Each row is a point on a tangle of strands that fork, close into loops and nearly touch. The rows are in no order.
Two points are linked if the straight distance between their rows is under 83.8. Some points are linked to none.
Q922: [ 29  -5  16  49 -21 -29  -3 -23 -33 -38 -28 -15  -9   6 -83   5  21  14
 -52  78]
Q752: [ 52 -40   0  42  31 -18  34 -19  15 -59 -16   4  -1 -22   1  47  -7 -29
 -12  32]
Q432: [ -8   6 -29 -15 -23 -21  41   9  13  31  30 -12 -35 -12 -29 -22   7  29
 -33  44]
Q556: [-42 -32  25  -3  -3  -7 -57 -15 -32  33 -33 -10  -5  36  22 -27 -28   7
   5 -11]
Q114: [-34  -9  15 -48 -33  41  -9  -4  10  11  -7  41 -37  34  45  -1   4   3
  19 -20]
Q837: [-14  -4  -1 -51   0  14  50  -6   8  25  13 -34  -2 -10   8  25  -9   7
  34 -53]
Q746: [ 65 -24  18  28  54 -18  26  11  20 -59  -5  13   7 -38   6  18 -18 -13
   6  69]
Q864: [ -3  24 -15  16 -21  -7 -42  19  -3  29  -5   8   8 -39 -29   6  -5  31
 -37  56]
Q27: [  8  46  -4  41  26   1 -40  23   8  -1  16  26  25  -1 -28 -34  28  34
 -14  43]
Q822: [-35  13   5  -4 -25  59 -19  -2  11   4   8 -62 -14  -2  32  19 -10 -16
   8 -49]
Q281: [ 28  -5 -53   2   5 -31  44   2  20  -6  10 -13 -17 -45   4  35 -22  -3
  12  22]
Q391: [ 43 -21 -22  12  16 -13  53 -23 -12 -45   6   2  13 -24  -8  10  38  -3
   3  -1]
Q992: [ 13 -22 -31   9  -6  -8  34  -9 -28  15 -16 -11   2 -19   9  28   6  -9
  -1 -11]
Q993: [ 33  31  18  60  41 -33  -7  11  -6 -17 -19  28  39  27 -46 -24   5  14
 -27  54]
Q682: [ 13  27 -21 -15  28   5  35  -7  -8  13 -19  16 -20 -11  34  25  -1  26
   2  -4]
Q760: [  1  -2  -6  -2   2  -8   7 -27 -46  17  -6  -5  10   6   6  -6  22  -5
   2 -39]
Q547: [-49  -6   0 -40 -47  36  -1  32  -8  34   5 -12  17  -1  17  13 -13 -26
  40 -48]
Q443: [ 24  26 -18  16  18 -36 -23  31  45  -5  33  34  10 -15 -11  -7   3  -1
 -32  15]
Q164: [ 44 -19 -16  35  17 -29  13 -22  -4 -31   1  -5  16 -20 -26   3   4   3
 -30  12]
Q920: [ 47   9   0  11  29 -46   7  17  44 -36  25  17  23 -35 -13 -11 -17 -14
 -39  41]
Q260: [-66 -48  15 -62  -3   8  26  20 -41  25 -12 -17  18  20  44 -15 -24 -31
  26 -15]
Q787: [-29 -63  22 -18   6 -18 -15 -34 -50  12 -35 -38   5  44  18 -19 -27  -6
   4 -11]
Q901: [ -2  45  19   9   9  36 -10 -14  17  -5  -1 -51  -2 -10  26  25   1  15
   4 -44]
Q236: [-53 -31  10 -54  -8  16  -5   1 -22  34 -23   1 -13  23  58 -18 -30   2
  14 -16]
Q153: [-79 -29   4 -43 -17  38  11  37   0  31 -10   3 -11   1  22 -33 -42 -20
  64  -8]
Q577: [  0  11 -36  -8 -25 -10   3  12  39  24  11  36 -14 -11  18  35 -25  -7
 -19   0]
Q435: [-17  23 -46 -13 -27  22   0  12  24   9  -3  12 -11 -20  15  11 -16 -10
  14 -26]
Q393: [ 13  21  -9  30  25   3 -29   1   1   5  10  19  13 -20  -7 -17  18  37
 -13  -4]
Q952: [ 33  20  -1  -1  50  -3  16  22  49 -23  30   1  -6 -28  20  27 -20   6
  24 -16]
Q317: [ 45  -1  32  65  23 -33   8 -28 -16  -7 -29  35   5  28 -55  -6  21  24
 -13  37]
Q734: [-19  17 -25 -37  -6   0  14  -4 -27  19  -4 -11  13  12  29  15   6 -27
 -13 -50]
Q509: [-48 -18 -12 -33 -65  26 -21  30   5  28   9  27   7  10   0 -22  -5 -28
  26 -28]
Q382: [-26 -11  46 -18 -14  31 -51 -28   1   9 -14 -24   5  30  31  -3 -11  16
   0 -60]
Q923: [-33  -9 -22 -15 -43  -1  17  31  15  59  22  20 -29   1 -12   5   0  -3
  12   3]
Q256: [  7  40  15  26  28  49 -32  29  11 -17   1  42   7  34  34  16  36  -3
  10 -21]
Q13: [ 54  -8   5  51  43 -32  21 -18   3 -58  -9  -6  31  15 -24   3  13 -26
 -16 -10]
Q248: [ 15  -6 -47 -19 -10 -19  50  18  13  37  14 -32 -16 -34 -13  31 -18 -10
  39 -11]
Q135: [ -1 -22  -8   0  19 -33  -4 -48 -48 -17 -20  -2  -1  27 -34 -45  17   0
   1   4]
Q54: [-44  26   9 -53  -6  55  29  -7   3  23 -16 -45 -14  10  44  34 -24  18
  -2 -26]
Q853: [ 23  35   6  27  26  24 -22  36  46 -26  31  48  17  17   3 -11  30   3
   0 -10]
Q775: [-27  -5  -9  16 -30   2 -49   8  -8  40   9 -12   2  18 -10 -21  12 -18
  -2 -43]
Q78: [ -6  28  19   5  -5  32 -44   0  10 -15  -3  56 -17  41  27  -5  24  -5
 -10 -26]
Q890: [ 38  18  14 -28  26 -43 -10  49  39 -14  32  13   2 -55 -23   8 -23  19
 -23  88]
Q533: [-37 -37  -2 -14 -11 -18 -22 -13 -13  25  16 -27   2   0 -24 -68  14  13
 -12  10]
Q558: [ -4  47  47  -9  26  50  -9  16  12 -17  21   9   3  18  35  26  46  17
  21 -43]
Q293: [ 13  20 -11  13 -38  47 -25  22  48 -38  29  -5 -22 -14  14  22  -3 -13
  20 -48]
Q413: [ 21 -19  14  38  -9 -37  13 -43 -17  -9 -21   9 -14  21 -60 -16  11  14
 -48  45]
Q727: [-31 -13   4  14 -17 -24 -61 -24  -4  23   9 -13  -9  20 -30 -49  24  12
   4 -17]
Q9: [ 61   8  30  53  26 -44  10   8  -4 -35  -9  18  43  -5 -72   0   5  15
 -35  68]
Q888: [ 37 -10   9  53  -4 -11   2 -38 -61 -13 -42   8  31  13 -36  33  23 -11
  13   6]
Q300: [-22 -38  54 -38  15 -29 -19 -53 -56 -10 -31 -59  19  56  17  -1 -13   2
  -1 -36]
Q937: [ 31  12   2  40   5 -38 -16 -22 -35  14 -37  31  40   3 -31  18  -2  -2
  -5   1]
Q452: [-41  17  43 -57 -30  71 -11 -14  -7   6 -12 -38  -6  10  54  27  -9  25
  20 -28]
Q666: [ 18  45  12  12  34  28  17   1   2 -10 -11   4  -5   5  46  19   9  17
 -23 -11]
Q288: [  8  -7   7  16   0 -38  -1 -54 -59 -37 -51  16   2  44 -57 -23  30  -7
  -4  26]
Q980: [-19 -54 -20   6 -25 -10  51   7 -49  27 -16 -18   4   6  -1 -19 -10 -40
  13   6]
Q214: [-25  -2  14 -10 -20  20 -34  -8  18  17  -1  51 -42  46  20 -32  14  10
 -14 -18]
Q51: [-20  -9  18 -23 -50  52 -35   7  -5 -24  -2  21 -44  39  43  10  27   2
  41 -15]
Q63: [  6  21 -29 -22 -24 -18  -9  37  46   5  38  39 -18 -31 -11  12  -7   2
 -29  25]
Q56: [  6 -13  25 -18  21 -16 -13 -47 -53  -2 -24 -35  14  37  -6  -3  17  -8
  -1 -47]
Q857: [ 10 -48  -5  33 -17  -1  19 -37 -67   6 -36   5   2  17 -22  17  22 -18
   2  15]
Q38: [ -4   1 -17  15 -33 -41  -3  -6 -14  52   6   5   6  -6 -38 -12   6   5
 -37  18]
Q269: [-54 -35 -22 -40 -12   5  27 -11  -4  25  -2 -19 -20  -6  12 -53  -8  21
  26  15]
Q258: [  8  50  18  -9  38  51  29  13  31  -9  13   2  -4  -2  30  42  14  31
  19 -24]
Q909: [ 25  61  -5  34  32 -25 -31  35  13 -15   7  12  39   9 -50 -26  -6  15
 -41  60]
Q885: [-27 -18 -40  -9 -23  -2  28  15 -21  55   0  -9   2 -13  -1   6  -2 -25
  10  -8]
Q542: [-30   3 -20  -5 -41   2 -12   6   4  56  12  28 -15  -3  -9 -31  -5   3
 -37  12]
Q41: [ 36  32  10  10   7  18 -13  52  70 -42  27  59  13   1  21  15   4 -24
   6  -1]
Q446: [-30 -26 -19 -39  -7  11  62 -13  -4  25   0 -26 -16 -10   8 -24 -10  14
  33 -31]
Q469: [-68 -44  20 -44 -58  45  -8  26   9  15   9  23 -12  16  28 -34 -20 -21
  38 -10]
Q940: [-21  -4 -28   6 -17 -11 -18 -21 -14  23 -25  15 -10  11   7 -41  -6   2
 -29   1]
Q100: [  1 -47   1  14 -20  -9   1 -54 -67 -30 -54  25  13  43 -52   7  16 -31
  14  17]
Q299: [-29 -20 -27  -5 -28   4  41  -7  -7  36  -5 -23 -24 -18  -8 -47 -11  21
 -13  35]
Q170: [  3   6 -13  33   8  15   0   2  19  16  13 -32 -20 -28  16  13   2  13
   7 -33]
Q569: [  4  29   7 -33   8  15  52  -5  27  -1  27 -32   6 -23  12  66 -11   2
  17 -44]
Q617: [ 14  29  -5  30   6  47  -4  12  46   9  10 -12 -31 -36  29  32 -17  36
  24 -23]
Q364: [  4  -5 -18   1  14 -26   7 -22 -39   5  17   4   6   6 -40 -33  42  18
 -20  20]
Q374: [-40 -65  14 -12 -16 -24 -11 -24 -45  21 -12 -26  24  12 -23 -77 -13  -1
  13   8]
Q89: [-34  -8  47 -28 -31  52 -65  -4  -5 -23 -11   0 -24  39  34  -3   9   3
  17 -38]
Q720: [ 13  20 -13   7  22  -1  25 -10   6  17 -10  46 -24   2  20  -8   3  24
 -37  25]
Q932: [ 25   8  -9  -3 -10 -44  -1   4 -18   8  20   3   4  -9 -56  -8  23  19
 -40  50]
Q919: [ 49  14  15   7  75 -16  13  46  45 -34  21 -14  39 -17  24  25 -19 -20
  22   9]
Q776: [-14  24  -7 -23 -35  46 -10   5  22 -13   0  -9 -18   1  35  13  -2 -14
  13 -58]
Q536: [-45  -1  17 -55 -18  20 -11   3 -22  12   4 -29  13   7  39  17   1 -19
  -1 -46]
Q789: [  5   0   2  42 -18 -22 -36 -13  -2  43 -15  -5  -1  15 -14   4  -9 -14
 -20 -32]
Q860: [ 45  22  30  -9  32 -55 -33  40  41 -27  38   8  31 -44 -20 -18 -24 -24
 -33  71]
Q34: [ -4   9 -25  -7  -9  -5  15   3  43   9  35  -2 -30 -28 -23 -26  13  33
  -1   1]
Q966: [ 12 -50 -22   0  -7  -5  39 -34 -31 -19   0 -13  19 -23 -28 -14  44   1
  14  -3]
Q439: [ -3  52  23 -14  33  20  25 -19 -11  -7  16 -59  -9  10  27  39  14  12
 -10 -24]
Q354: [ 66 -17  19  49  17 -34 -14  10  10 -77   9  13  19  -8 -49  19   5 -55
 -19  81]
Q582: [-64  -3  25 -51 -49  70  -7  12  -1 -12  -3 -48 -22  30  45   8 -28 -10
  37 -28]
Q870: [ 25  30   5  47   5 -34 -44   5   8  22  -6  30  28  13 -21   9  -5 -12
 -25 -14]
Q235: [ 57   3   7  21  66 -32  24   9  16 -55  14  -5  35 -22   1  12  -4 -23
  -1   0]
Q693: [ 11  31  -8  15  29  13   5  15  53  -9  42  18 -19 -29 -14 -38  28  51
   2  13]
Q579: [ 68 -16   6  40  58 -38  16  18  -3 -69   2  16  20  -1 -12  28   3 -47
   6  74]
Q545: [ 15   4 -29 -32  10 -11  33  13  52  23  17  -6 -13 -35  -5  49 -51   2
  44 -28]
Q48: [ 50   0 -20   1  45 -36  25   4  38 -13  20 -12 -28 -55  17  39 -35 -16
  29  16]
Q855: [ 23  30  -5 -12  38   0  50  -1  -2 -22  12 -47  -4 -21  17  49  14  -1
   6 -31]
Q523: [-58 -22  -9  -8 -42  15 -51 -10 -11  24 -26  10 -10  24  11 -43 -25  -5
 -18  -5]
Q717: [ 26  19  -1  34  30  -4  -1 -29 -15 -19 -21  -3  16  -6  -5 -20   6  20
 -14   3]
Q140: [-78 -27  10 -53 -15  58  16  27  -8   6 -10 -37 -25  20  58 -12 -32  -3
  64 -14]
Q497: [ 25  18   4  -5 -12 -34 -21  37  18   9  17  -5   1 -43 -25  23 -20  19
 -52  74]
Q404: [ 13  39 -17   4 -17   8 -20  32  64 -32  36  35 -18 -28  12  25   0 -15
  12 -18]
Q566: [-29  -1  -9 -16 -10  37 -39 -19 -10  13  -5   5 -12  -4  27 -24   6  26
  18 -20]
Q801: [ 47 -21   7  66   6 -22  -9  -6  -7 -58 -11  15  26  -8 -61  16  16  -8
  -6  61]
Q667: [-40 -47   7 -19 -17  -7  25   1 -52  45 -31   0  31  11  22 -34 -24 -30
  18  -7]

How many points has the smallest loop of links through each point below? Write 0 if it is on no loop.
Q556: 11
Q577: 0
Q952: 0

A piece is two or more points that can be reached from each other along the links. Count, over all rows, the pieces, the separate loops (a circle has one, a figure eight two, a Y none), the forks (points with three links) and the tips (points with one).
pieces: 3
loops: 1
forks: 8
tips: 12
